Points, in no order, along strands that fork, close into loops and pass close to each other.
In the rows, 128 means zero.
Points whose rows are less than 197 apart are linked; no others are. Some points are linked to none.
peroz: [159  98 121 160 106 168 171 140 208  89 117 134 144 119 122 165 108 125
 121 160 119 105 110 149 124 138 150  58 134 136 169  88 125 190 109 165
 146 129  94 146 108 117 117 155 125 192 143 166 156 170 122  87 142 123
 158 138 158 118 118 171 108  98 134 127 128  97]
lel: [ 84 146 159 102 136 115 101 120 118 122 157 103 120 124 142 109 202 153
 111 148 146 198 112 139 158 141 106 155 109 101  80 150  97 129 126 125
 126 138 195  67 140  74 116  92 148  70  99 104  93 103 167 132 138 125
  75 155 109 124 152  49 160 132  86 127 120 119]
Gipab: [219 111 114 135 162  96 123 155  95 139 116 169 122 157 121  93 112  89
 123 121 119 112  94 150  94 174 105  89 134 170 206 131 145  82  83 116
 176 108 108 117 133 148 123 173 107 172 173 197 111 150 129 174 174 118
 153  92 141 151  93 117 156 141  94  57 107  93]
poto: [151 100  57 172 150  95 135 122 133  93 101 132 111 107 168 104  75 160
 114 128  80 105 166 124  90  94 149 139 128 150 142 157 137  96 150 122
 156  98  96 147  97 153  95 173 100 135 165 122 141 102 141 128 148 154
 161 107 108 153  70 151  48 137 180 148 130 124]
Lesot: [129 167 199  77  81 132  99 169  71 117  89 113 134 142 145  76 164 120
 155  83 132 156  72 137 166 173  99 136  96 117 107 111  97 161  96 146
 102 169 132 108 162 102 125  89 162  90 121 135 107 136 138 163 145 107
  79 142 128 129 207 113 188 146  56 105 115  84]
Nol: [111 168 150 148  90 147 113 150 143 118 156 125 108 171 133 178 179 178
 130 140  94 132 119 173 191 167  90 125 130  77 124 118  75 145 101 155
 150 163 187  76 169  83  79 156 157 118  94 134 104 124 134 130 158 160
 152 133 118 149 177  97 174 146  91 138 138 101]
goki: [101  72  78  87 140 172 122 155 107 164 184 122 154 170 124 179  91 122
 105 122 153 114 154 129  97  90 100 163 114 140 170 165 150 106 107 130
  69 204 130 151 136 135 175 112  34 127 157 142 127 168 115 107  63 203
 154  92 168 181 125  97 120 125 151 139 150 137]
veluz: [128  97 106 155 134 159 152 116 185  88 107 145 111 105 133 151  85 110
 118 145 152 123 171 104 102  55 163 131 120 142 108 131 152 132 182 125
  98 108  85 169  75 111 142 138 133 138  88  81 139 131 128  90  81 121
 109 123 109 118  78 133  73 119 140 182 140 157]
Sosaz: [ 49 166 144 133 116  77  99  87 134 123 124  69 145 105 179 104 148 188
 126 121 101 191 125 147 147 167 141 162 114 115  71 132 100 202 143 127
  96 145 174 108 148 100  93  52 119  55 158  87 145 108 162 110 116 107
  76 169 140  83 168 126 117  91 145 139 120 118]
dol: [128  86  82 167 141 122 140  98 178  81 126 128 158 107 170 129  82 148
 114 151  75 107 150 170 101 149 147  99 130 135 149 135 114 141 128 141
 158 112 125 163 112 144  99 143 102 152 193 132 170 129 142 142 139 139
 164 131 143 128  79 173  67 113 161 151 131 116]
Belo: [121 116  70 157 181 183 137 144 190 112 168 159 101 140 123 198 140 136
  86 195 184 140 154 122 118  76 140 115 153 112 144 122 142 120 143 148
 129 105 124 124  94 112 128 166 128 179  92 123 124 132 132  79 110 150
 146  92 146 140  71  82 101 118 131 138 140 148]
miti: [153 184 128 114 134  98 131 176  73 159 108 136 122 134 149  89 157 132
 144  91 139 152  99 101 144 163 121 142 138 127 106  90 149 157 105 138
 137 144 115  74 182 155 126 128 179 121 136 154  97 135 134 154 172  90
 105 109 131 129 137 115 173 117 107  67  98 100]
ripap: [ 90 106  77  87 132 142 112 139 124 155 171 107 149 163 145 164 128 142
 113 112 148 128 155 126 122 125 114 174 106 132 142 164 114 121 114 125
  75 186 159 130 146 124 165 101  52  96 162 140 131 173 139 102  99 187
 130 128 158 155 143  97 130 124 161 148 139 120]
zani: [126 130 199 135 127 133  99  96  92 109 119 146 111  84 109  99 150 124
 121 123  98 156 119 159 145 134 129 112 125  87 125 145  76  70 140 130
 160 104 153 139  99 148  69 193 166 112  86  92 115 100 113 225 135 123
 136 156  57 130 135 128 140 192  68 134 135 152]
Pazev: [158  97  84 147 218  92 142 112 147 129 125 124 125  85 143  87  86 139
 103 145 147 120 147  84  75  90 171 141 158 179 128 148 174  88 159  85
 141  86  95 149 114 162 163  85 112 156 169 146 132 122 134 120 131  96
  91  75 157 134  43 114 101  96 189  84 138 127]
zate: [108 124  95 136  92 174 154 122 202  97 134 141 140 134 123 183 100 164
 148 153  90  87 154 158 164 106 131  98 141  85 150  99 100 177 121 169
 116 132 135 164 116 121 116 169 122 165 118 104 180 130  92 108 108 178
 191 144 143 126 118 163  87 120 139 186 134 159]
didu: [167  90 125 190 149 119 117 117 208  74 143 134 138 115 156 144 128 132
  84 172 122 171  99 179  93 176 144  69 126 154 141 130 113 165 111 157
 169 110 114 102  89  92  93 154 125 148 150 148 134 154 193 105 179 117
 118 148 149 112  93 117 114 132 131 107 143  80]
Gegu: [144 134 104 153 170 115 104 137 142 129 156 157  80 129 140 130 196 127
  78 156 148 183 133 141 128 126  98 135 139 116 127 164 112  89 127 130
 176 112 137  44 121 101  82 176 167 125  82 127  73 117 159 149 177 148
 117 112  92 142  93  43 140 144 109 105 128 104]
gifib: [164  80 135 191 152 149 138 111 216  72 143 155 144 102 117 158 129 117
 105 182 142 141  98 161 107 148 167  52 141 128 151  93 119 169 118 157
 172  89 111 154  80 116  90 165 145 175 134 145 150 149 145 113 145 115
 134 144 135 104  82 156 112 127 128 118 131 105]
Doker: [ 69 167  87 115 112 140 127 127 162 167 131 111  94 175 143 180 128 163
 130 129 119  93 168  74 179  80 113 172 141 113 102  96 134 195 146 137
 102 166 158 117 150 135 150 118 123 102 122 115 126 132 121  67 108 170
 153 115 142 135 156 140  88  84 186 159 118 157]
gunek: [112 183 114 112 101 127 181 138  78 185  93 149 108 146 111 127 124 132
 152  89  77  65 143 112 199  91 112 128 170  91 127  77 136 143 126 136
 133  94 126 119 164 186  98 157 162 175 120 124 145  98  73 115 136 141
 196 116 117 144 156 193 122  99 152 123 105 167]
ros: [ 95 144 132 197 127  85  96 128 176 111 141  91 116 121 193 126 168 191
  94 139 104 204 123 185 124 193 120 125 119 119 100 160  86 176 108 152
 148 137 164  53 134  64  67 111 134  89 148 102 118 122 189  87 180 143
 101 155 143 125 144  99  89 116 120 122 138  86]
fabiv: [150 137 139 128 124 170 129 142 158 109 119 167 105 125  95 159 160 101
 114 167 161 143 123 139 144 110 116 100 131 102 127 126 137 110 128 146
 147 115 122 117 100  96 115 184 181 165  50 116  90 119 112 152 127 102
 135 123  90 124 107  80 152 146  80 121 132 136]
sevoz: [181  97  71 152 160 156 130 163 168 119 158 171 123 154 129 161 120 104
  91 159 171 120 126 139  87 113 121 117 130 144 178 138 148 111 112 139
 137 118  94 108 112 113 134 162 107 172 127 174 106 149 130 107 135 136
 156  81 148 161  72  84 127 127 134  99 124 112]
nopos: [117 130 151  98 113 140 112 111 114 135 124 100 124 112 117 118 137  94
 131 126 165 138 130 104 110 102 133 140 112 133  82 145 151 127 151 111
  97 133 129 129 114 108 172  76 121  86 102 100 128 123 147 126 106 100
  64 151 120  88 142  98 139 125 130 144 137 134]
dobub: [ 77 141 103  71 143  88 149 108  49 172 155  98 152 148 129 103 125 163
 145  92 107 117 129  83 138 149 145 183 128 122 133 125 123  99 119 115
  96 121 178 150 194 179 166  69  99  99 200 164 154 113 106 148  97 118
 118 134 165 153 161 148 152  97 176 112 100 147]
bap: [159 139 141  96  31 177 127 168 160 117  85 131 116 159 127 152 114  77
 156 106 166 104 147 109 132  82  82 139  89 162 112 119 156 205 130 159
  68 191  60 106 105  76 171 110 121 115  69 111 109 163 132  78  98 124
 116 142 123 119 184 106 145 132 128 147 134 116]
ladu: [165  60 172 126 181 101 137 108 140 122 154 146 198 121  96 124 116  94
 121 161 123 108  78 179 108 203 137  71 141 139 194 111 125 112  84  95
 153  97 139 170 101 153 137 103  90 179 202 188 157 147 118 142 140 112
 131 126 174 139  99 159 168 119 113  82 125  99]
Mugi: [132 101 157 128 107 159 121 138 170 112 174 119 166 163 111 197 159 129
 124 172 152 136  97 174 160 193 115  80 112 101 158 110  89 167  78 144
 130 162 167 136 134  83 133 136 108 148 136 158 133 157 131 114 136 137
 143 154 157 101 173 110 168 135 108 135 131  90]
bul: [146 184 134  81 134  86 116 167  62 168 119 125 144 133 153  79 163 112
 152  76 161 159  80  75 135 167 113 164 113 152 117 110 152 154 112 130
  97 159  99  71 192 137 158  79 155  87 154 167 115 139 158 153 144  85
  67 112 150 126 155  85 197 105 119  81 105  86]
mure: [106 146 116 128 134  93 121 138 129 132 154 102 148 143 156 140 139 157
 123 142 124 155 115 131 141 190 131 125 128 136 125 119 112 171 106 136
 141 147 162  94 161 120 116 107 124 119 176 166 136 153 151  96 165 119
 109 139 165 114 153 118 149 101 152 101 131  90]
Kase: [170 107 127 168 149 115 105 141 169 100 133 133  99 109 155 124 179 122
  77 151 148 208 123 162  96 157 100 113 127 149 131 165 116 135 119 143
 166 112 110  61 100  83  91 150 145 126 100 132  91 136 185 118 178 127
 105 140 110 116  90  63 123 145 103 111 136  84]
Nupo: [141 202 125 151 127 120 112 182 121 135  91 125  79 136 177 103 164 146
 135  94 122 153 110 127 144 153 113 139 144 131 100 113 133 166 110 166
 168 154  94  54 159 120  76 156 194 116  96 117  83 133 138 131 205 113
 127 103 121 129 114 105 124 131 110  89 107  96]
Motaz: [149 111 187 108  43 163 131 132 127  94  79 128 137 116  98 110 104 111
 164 103  89 102 138 151 133 123 118 105 104 116 130 119 102 140 132 135
 118 139  88 169 101 115 117 149 129 116  83 100 146 117 101 165 100 142
 142 186  78 113 173 184 125 172  86 184 131 149]
zikif: [184 114 140 162 140  62  93  85  83 105  96 100 127 103 159  64  89 125
 149 104  72 151 138 118  71 159 143 139  77 190 148 183 116  45 166 103
 139 118  86 148 117 152 102 159 108 103 158 121 141  90 136 176 155 146
 118 134  98 153 108 165  91 200 113 131 137 136]
Mabe: [143  85 212 125 181  80 124  77 101 124 139 142 163  91  84  87 126  94
 130 124 125 145  96 137  98 184 141  92 125 134 160 128  97  72 121  76
 149  68 142 181 100 177 111 115 116 133 164 112 147 104 103 188 121  99
 103 163 112 122 111 178 163 170 108 117 137 134]
dit: [100  71 208 127 145  83 109  51 134 115 156 139 206 108 110 126 124 107
 140 156 125 140  79 172 119 225 147 102 126 133 155 126  71 121 101  91
 124  88 159 174 114 140 121  79 101 112 187 120 162 130 117 178 106 111
  98 163 155  86 143 194 160 148 121 131 151 114]
vonen: [111 109 160 100 126 161 118 111 153 118 153 118 142 120  92 164 159 104
 124 162 172 148 116 131 125 122 126 107 108 106  95 130 112 128 123 126
 119 130 151 140  98 100 156 100 115 111  90 109 126 131 142 130 108 107
  86 159 123  98 143  95 150 126 112 146 125 135]
setuz: [140  99 185 107 157 142 157 115 133 158 169 144 180 122  70 128 153  83
 142 158 163 116  66 142 126 177 132  81 143 133 145  97 149 131  86 111
 138 115 152 162 131 138 170  84 113 183 163 169 141 157 116 124 119  72
  98 131 171 102 135 144 195  95 125  81 113 115]
kuzo: [ 76 173  78 119 104 103 145 131 125 170  98 126  84 154 158 127 110 169
 160 113 116  87 175  70 164  55 135 194 165 115  95  89 157 179 154 118
 110 135 119 127 141 159 130 134 147 113 129 108 122 123 117  84 114 148
 161 106 118 143 148 162  67  83 203 147 109 161]
fipo: [111 184 158 109 110 139 136 133  90 143 100 135  86 100 117 110 162 102
 141 107 148 132 120  92 162  86 132 141 152  93  65  99 172 130 156 137
 127 118 115 120 129 144 134 119 205 112  64  92  99 116 113 161 132  88
 116 124  93  92 141 129 132 119 101 127 109 151]
rezef: [152 142  83 123 124 115 168 155  85 180  81 148  98 132 112  96  85 118
 147  92 129  76 155  75 121  61 132 150 155 141 138 123 186 104 138 104
 121 103  74 149 155 179 158 141 143 154 135 151 116 109  95 115 124 102
 163  84 124 154 118 153 105 107 163 105 107 165]
bon: [ 57 157 125 117 145 112 104 114 114 139 158  95  85 127 147 122 189 162
 104 122 127 184 156 125 163 123 106 185 124 101  71 182 104 112 147 121
 116 132 200  62 140  90 106 105 137  56 104  79 100  97 167 125 112 153
  93 144 105 137 135  52 122 126 134 148 115 135]
Vud: [ 81 147 144 160 128  98 103  93 164 119 126  84 140  85 165 104 146 158
 111 139 121 199 123 154 121 158 150 139 129 133  62 146 110 172 146 121
 128 124 140 102 111 102  88  96 141  98 129  83 140 109 175 108 152 102
  72 160 116  89 126 102  96 111 135 126 126 120]
pum: [148 132 162 118 131 172 191 128 126 155  97 186 123 107  48 135 146  56
 137 131 183 102  96 108 144  92 130  92 158 116 127  90 177 135 147 120
 123  88 101 162 117 139 163 105 176 188  82 124 125 118  99 113 108  79
 122  99 131  87 141 154 164 102 103  94 109 150]
tuvu: [105  63  97 163 143 117 125  74 197  79 138 138 209 120 178 147  82 150
 125 158  69 119 115 177 114 191 135  95 125 152 166 154  95 141 120 132
 137 137 139 176 113 125 111 115  73 141 223 131 188 142 147 137 131 167
 144 137 174 124 102 194  77 113 154 146 145  99]
kal: [142 137 106 153  78 164 151 167 208 116 123 132 134 161 129 177 126 146
 132 152 131 118 109 116 142 132 128  75 143 145 136  76 143 212 108 174
 133 170  92 109 139  98 120 160 140 175 115 151 144 182 138  53 150 126
 151 120 162 112 151 153 111 113 147 128 137  96]
bira: [137 114 192 145 129 106 115  81  91 107 125 143 140  82 110  85 123 109
 122 119 105 147 115 157 125 159 144  96 112 107 133 141  78  88 127 108
 158  80 136 167 109 158  82 152 142 115 125 105 150 107 102 198 131 117
 133 170  74 105 133 177 132 170  90 138 138 152]
koro: [118 114  80 120 168 128 171 142  80 194 125 145 100 135  92 122  88 134
 129 110 138  68 145  73 117  51 142 158 159 132 146 138 181  64 127  94
 107 103 103 175 158 186 186 119 107 163 152 151 109  94  82 108  98 130
 175  67 146 181 113 146  99 112 164  98 119 192]
malok: [107 121 170  95  74 156 119 111 111 117 122  88 111 118 120 125 140 112
 138 107 147 136 147 101 105  80 111 155  74 136  80 186 118 121 157 125
  62 157 128 123 100  91 184  86 107  59  70  71 114 110 161 122  72 133
  81 183 105 116 171 100 119 148 134 178 139 148]
Sas: [172  69 143 103  83 161 105 142 107 111 121 117 173 153 114 130  92  79
 149 106 129 101 140 163  71 142 104 117  74 158 189 153 123  73 122 121
  95 163 103 169 116 112 172 140  41 117 126 147 129 157 124 141  95 166
 138 145 141 150 148 138 147 181  81 158 162 116]
Dil: [145 120 140  92  53 170 105 154 150 106 103 111  99 148 136 134 122 112
 138  96 138 122 166 126 124  78  92 144  85 145 103 151 119 145 135 147
  71 165  93 104  90  80 154 141 106  89  47  89 108 142 132 109  90 154
 123 163  87 142 160  85 116 174 111 196 140 137]
Feda: [ 69 144 145 103  92 111 116  87 123 123 122  94 152 118 154 112 128 166
 151 116  96 137 137 135 150 145 131 158 110 108  85 131 100 168 142 126
  93 141 178 154 150 123 131  85 116  71 146  90 155 101 126 131 109 128
 109 171 124  84 171 159 116 110 152 174 124 145]
deri: [ 90 197 144 146 117 136 120 184 128 142 128 131  84 170 152 151 185 168
 138 126 143 141  99 114 185 128 100 147 144 101  84  92 125 172 111 153
 148 172 153  48 171 104  89 143 197 112  75 101  82 124 152 105 160 153
 134 112 115 146 167  94 158 131 108 115 122 108]
duvo: [175 101 154 112  64 143 105 132 115 101  82 102 135 137 128 104  81  99
 154  89  91 111 144 155  99 137 111 132  68 164 154 157 108  92 143 128
 102 149  87 167 114 113 144 163  80  91  96 129 138 133 120 153 108 172
 147 155 110 149 164 151 115 190  86 180 147 127]
Badi: [117 124 111 139 178 104 136  95 139 129 132 114 134  78 137 105 114 132
 105 148 138 140 142  92 100 111 176 141 152 150 110 128 165 129 158  98
 144  91 114 144 119 153 135  87 131 140 164 125 142 121 150 120 140  84
  93 127 140  94  84 134 101  86 176 119 124 125]
mugog: [102 160 150 110 115 127 156 150 133 161 144 111 146 134 122 148 156 136
 143 134 160 148  88  86 158 153 130 114 136 138  98  74 162 199 114 133
 127 165 143 120 181 119 149  72 148 131 160 168 128 155 143  81 133  93
  93 127 187  90 173 143 177  77 157  78 121 105]
Fepu: [153 153 120 142  51 154 145 176 200 125  92 118 125 160 142 160 114 129
 140 121 148 121 127 103 145 111 105 115 116 184 118  94 171 224 115 166
  95 194  63  94 140  75 143 138 129 143 100 142 118 187 143  43 128 129
 130 116 155 122 170 144 122 104 164 137 141  92]
fabes: [130 128 134 121 103  89 121 103  61 124 107  94 116 106 139  77 101 149
 159  78  81 135 166 106 102 140 139 150  95 139 119 158 119  77 160 112
 117 121 116 141 138 162 118 142 118  89 133 121 140  91 117 168 128 137
 127 158  95 143 143 170 106 165 136 149 128 156]
pip: [136 154  99 124 128  99 173 128  88 158  92 140 114 113 117  99 111 137
 140 104  99  98 146 107 143 104 136 125 163 122 128 110 148 119 139 119
 145  90 117 144 143 181 111 135 150 159 153 137 145 109  91 117 146 113
 156 126 120 121 127 177 103  94 155 116 111 156]
kuf: [160 121 146 101 124 169 173 151 111 159 104 166 134 135  62 127 118  52
 153 117 194  93  93  88 107  90 115 122 122 139 137 116 188 116 138 113
 101 134  77 157 120 128 213  93 127 165  95 142 119 140 110 121  92  73
 115  96 145 110 147 122 178 110 119  89 118 138]
miz: [138 148 139  90  89 106 123 136  45 151 111 102  91 132 137  91  97 132
 159  70 114 114 154  85 124 106 125 181 106 145 109 150 138 105 147 123
 102 145 118 125 156 152 145 128 125  74 109 136 114 112 114 148 104 137
 129 148 101 155 161 128 128 147 142 144 125 149]
lin: [141 161 119 126 134 147 102 156 126 130 129 171  80 144 120 144 170 113
 114 145 150 139 127 140 160 111  92 143 135 109 131 138 116  90 130 141
 159 120 133  63 119 109  96 197 171 132  50 116  73 118 119 161 148 146
 153 103  78 155 118  70 159 157  92 130 123 125]
Bepo: [148  91 165  73 165 152 145 121 100 165 154 130 169 134  64 140 138  66
 131 144 197 116  91 108  86 119 136 113 130 136 145 126 169  96 125  94
  99 126 136 173 123 125 222  59  89 158 138 159 126 154 116 124  95  78
  85 108 175  97 124 115 186 114 118  80 133 139]
liro: [111 168 199  98 104 121 131 152 102 143 133 108 162 131 117 120 183 122
 161 122 148 151  53 123 173 185 118 106 114 120  93  77 130 196  94 149
 117 154 156 113 194 112 134  55 157 121 148 146 123 144 146 121 153  86
  87 145 160  89 208 136 202 114  94  81 119  91]
Lazin: [106 215 141 111 107 104 146 165  55 152  82 136  91 139 133  94 140 152
 159  67  82  90 143 108 198 106 111 162 166  92 108  82 130 133 125 141
 138 126 121  95 165 177  94 162 201 125 100 113 115 108  95 145 158 144
 179 115  86 150 154 163 130 134 118 124 101 164]
Vobi: [134 119 138 134  97 151 147 114 157 109  75 128 113  82 117 109  97 105
 144 122 134 117 156 113 116  53 154 117 138 139  93 111 166 162 165 119
 113 107  68 167  85 131 142 110 168 121  95  94 148 115 109 104 105  85
 109 141  96  81 115 166  86 103 144 165 129 157]
Pef: [ 81 185 149 129 120 125 113 140  89 133 163 139 108 165 126 157 168 176
 142 123  83 125 119 164 205 167 107 149 142  62 126 108  79 120 113 134
 154 141 220  85 188 140  87 156 176 104 125 139 124 104 109 163 150 164
 162 133 118 153 185 115 178 142  91 125 123 120]
guka: [217 131 113 120 130 112 156 154  82 175  92 163 134 134  95  75  99  80
 145  94 133  98 105 115  95 128 108  99 141 161 192 115 165  97 103 112
 152 111  78 127 145 154 149 151 118 184 144 192 113 141 101 151 146 107
 152  84 135 149 110 135 155 138 108  72 109 118]
rokup: [147 105 141 153 186 111 140  84 120 108 121 137 128  52 101  88 113 116
 116 135 142 139 137 109 101 111 175 115 148 137 109 141 149  92 167  98
 159  56 115 160  88 169 108 117 150 140 135  98 142  98 124 156 131  88
  99 124  99  98  62 155 112 139 134 142 132 152]
Pufuv: [ 97  51 164 143 131 113 105  54 186  94 142 118 221 115 139 136  87 108
 139 148 109 121 101 165 116 216 148 101 126 152 147 146  83 142 117 104
 109 124 144 189 114 124 136  74  77 121 195 118 182 143 134 148  98 146
 102 150 175 102 125 198 129 127 141 153 163 108]
sovot: [193  89  90 138 187 100 113 145 120 119 169 159 118 150 127 130 122 113
  93 150 131 121 118 150  81 150 123 111 136 144 198 154 132  61 102 118
 178  97 126 120 112 143 126 173  99 168 162 176 102 132 144 156 171 137
 161  84 144 163  58  87 143 149 120  74 111 105]
Zod: [ 95 113  72 116 163 152 142 127 106 161 152 125 112 134 120 160 101 132
 118 144 163 103 165  79 114  72 148 181 143 125 121 159 154  69 154 113
 105 123 135 169 131 155 182 114  83 134 139 117 118 125 121 113  94 142
 134  94 135 155 101 123  96 110 161 136 131 175]
Tol: [ 80 132  93  98 154 137 137 128  91 171 198 132 133 171  89 178 146 143
 115 145 137  93 127 142 163 138 127 140 159  79 151 128 101  87 102 110
 135 142 211 134 158 148 151 124 110 139 148 157 144 117 101 131 118 169
 174 112 159 150 120 112 148 110 138 107  98 160]
lizav: [167  76 104 100 120 162 125 155  93 134 133 120 165 155 110 144  78  84
 128 112 162  99 148 131  61  98 111 143  93 154 179 162 156  76 124 117
  85 184  88 162 106 123 187 117  43 144 135 152 116 169 104 109  82 159
 128  98 148 174 119 104 144 165 109 132 170 127]
Bek: [ 97 184 135  93 104 113 114 146  49 153 111 123  79 157 149 108 138 158
 158  70  92 104 153  97 189  99 118 200 144  96  93 113 110 117 131 131
 115 148 156 100 170 154 109 149 165  82  98 111 100 101 127 156 129 162
 166 137  85 174 163 125 127 146 123 147 112 159]
Dudep: [104 155 119 177 124 118 113 150 186 123 168  96 121 165 165 164 175 209
  96 147 103 172  97 152 149 184 132 105 132 123 125 121  96 194 101 164
 158 166 177  66 171  77  81 124 131 116 152 146 127 161 170  60 170 144
 116 148 176 109 152 121 118 100 157 121 151  86]
Kedu: [123 166  97  76 149  84 113 157  41 178 150 114 135 179 136  96 140 128
 152  69 138 140 128  77 136 147 126 195 127 143 126 123 130 126 113 112
  90 147 145  95 208 160 158  89 113  78 184 176 122 132 141 140 129 121
 103 119 154 165 157  92 190 108 152  92  96 111]
Rok: [101 149 111 139 169 107 126 129  83 149 204 144 123 179 116 164 166 158
 104 152 103 121 113 160 168 180 125 132 154  67 154 121  96  79  96 122
 177 114 217  93 171 138 100 159 146 134 158 161 135 112 113 168 160 145
 166 117 136 144 129  93 162 125 127  95 107 125]
Fatag: [ 81 118  50 137 124 145 120 126 191 141 161 114 115 159 169 178 120 167
 105 140 130 129 169 122 142 101 101 164 124 138 129 146 110 178 122 142
  95 180 143 111 134 108 139 143  83 108 150 109 139 165 135  55 104 193
 147 119 154 154 126  98  70 100 189 171 133 122]
Zef: [168 103  88 155 131 116 132 128 120 101 125 142 103 122 136 121  83 134
 113 127  92 100 158 145  99 110 143 127 124 130 166 158 115  64 136 126
 152  92 127 156  92 152  99 196 115 147 125 127 140 100 114 152 131 156
 184 111  85 168  83 135  91 161 130 155 126 144]
gosa: [ 94 197 144 179 123 129 131 132 154 113  88 124  85 105 142 120 160 165
 124 133  80 122 146 157 171 116 141 107 171  92  91  88 127 164 140 153
 174 105 114 103 119 127  52 169 202 134  85  89 124 109 109 137 170 127
 166 142  87 113 115 152  88 126 107 142 124 148]
Lag: [ 92 197 162 139 112 150 112 131 121 125  73 123  75  88 138 107 174 133
 135 121 119 133 124 132 172  88 131 128 157  95  62  91 137 143 142 145
 156 131 111  92 111 131  91 151 214 122  51  64  98  99 116 140 146 101
 128 123  76 113 136 129 126 136  87 137 111 149]
fedu: [138 145 159 142 114 174 167 138 139 132  90 167 102  93  83 131 146  71
 136 138 188 113 118  94 142  63 141 112 148 112  91  93 185 149 165 127
 127  99  77 150 104 132 151 109 206 141  56  95 113 105 106 128 110  63
 108 114 100  83 130 134 123 104 105 129 116 159]
poz: [171  81  84 140 204  99 122 118 112 122 144  98 159 107 142 102  83 131
 117 135 130 122 147 115  57 105 153 137 113 189 154 176 163  52 147  91
 132 117 101 147 107 145 159  99  68 153 183 141 121 132 129 122 118 122
  96  87 156 157  49 114 111 133 163 105 158 107]
boser: [ 70 127  85  76 129 121 159 113  90 188 162 123 137 161 123 144 121 167
 148 113  99  96 135 119 162 126 129 166 147 101 141 123 113 113 118 117
 115 145 197 157 175 171 153  99  99 122 186 153 165 120  94 132 104 166
 183 119 167 148 156 160 129  82 168 137 107 161]
filub: [ 75 104 161 120  95 148 115  70 176 105 134 110 177 111 118 145 114 141
 151 142 106 133 133 150 139 147 142 124 105  99  96 152  84 165 138 127
 102 138 168 184 110 100 133  94  96  91 123  78 192 106 132 148  74 147
 115 186 125  69 153 167 116 136 139 188 137 149]
sugep: [110 159 118 158  93 149 133 134 183  94 112 134 102 127 136 153 120 167
 140 149  74 105 162 159 161 107 135 103 150  92 122  93 114 167 141 165
 148 109 126 127 106 115  82 187 162 144  85 107 139 108 108 122 134 148
 179 154  89 124 126 155  85 137 121 178 131 147]
fitet: [134 120 155 152 133 161 125 113 192 102 152 140 137 114  95 160 152 114
 118 181 154 145 121 157 126 132 149  73 135  96 130 107 111 134 134 134
 156  99 148 141  90 110 105 148 155 164  95 122 138 126 128 137 128 102
 140 154 109  92 110 122 142 140 114 139 129 128]
fatin: [190 116 110 164 138  70 103 102 112  95  81 109 126  82 165  58  72 121
 118 102  89 130 157 126  62 125 141 124 107 190 136 168 146  91 162 104
 148 101  63 134  96 140 104 139 113 113 162 123 138 122 148 146 153 120
 103 107 106 136  78 151  80 147 143 131 150 119]
vit: [ 90  98  65 138 178 175 132 117 179 122 167 145 115 131 123 189 106 133
  91 178 168 125 176 113 119  62 148 154 140 104 128 142 135 112 167 137
 113 113 138 158  89 132 151 154 108 149 107 101 141 120 124 101  82 156
 141  96 130 144  71  98  62 107 141 168 145 180]
biri: [187  65 112 126 173 118 109 131 103 130 127 128 170 133 132 116  80  97
 110 127 150 108 137 128  43 108 131 132 101 184 183 174 164  64 124 112
 120 145  90 154 102 136 174 111  52 154 164 164 121 165 128 112 108 140
 115  90 160 166  67 108 142 165 114 109 167 103]
Bolem: [148 108 136 118 111 113 118 118 121 116 113 117 170 111 126  97  97  97
 148 112 118 111 125 130 104 152 140 105 117 157 155 126 134 128 116 114
 129 122 112 163 112 132 147  98  99 136 165 151 149 151 116 128 120 103
 106 141 147 119 140 164 144 121 125 128 148 114]
fumi: [173 104  97 160 163 163 135 127 141  89 125 165 104 114 107 133  97 116
 107 150 146 102 148 131  92  74 149 111 132 128 162 137 145  62 154 130
 153  63 117 151  76 140 119 191 150 183  92 120 118  94 104 153 110 130
 171 106  86 147  56 113 104 164 103 143 135 163]
zupat: [139 125 175 105 112 105  86 123  96 115 133 118 135 116 135  98 149 119
 118 114 128 182 106 148 134 180 100 136  98 136 118 151  94 115 118 123
 118 135 143  92 137 101 116 118 129  84 124 127 107 137 152 164 151 113
  82 148 107 121 165  88 159 153  86 117 133 100]

A piece is all that can be reached along the links. How many separate loops has the piece of each point below (a circle has one, a figure eight two, a Y none), and how many tips (points with one link)?
liro: loops 0, tips 2
Kase: loops 2, tips 0
kuf: loops 0, tips 5
ripap: loops 0, tips 3
deri: loops 1, tips 0

A tip is a point with one link. Name the tips that can be reached along the links from each point below, in the order of the rows.
lizav: Motaz, kuzo, rokup
fabes: zani, zate, ladu, guka, fumi
Vud: bon, filub
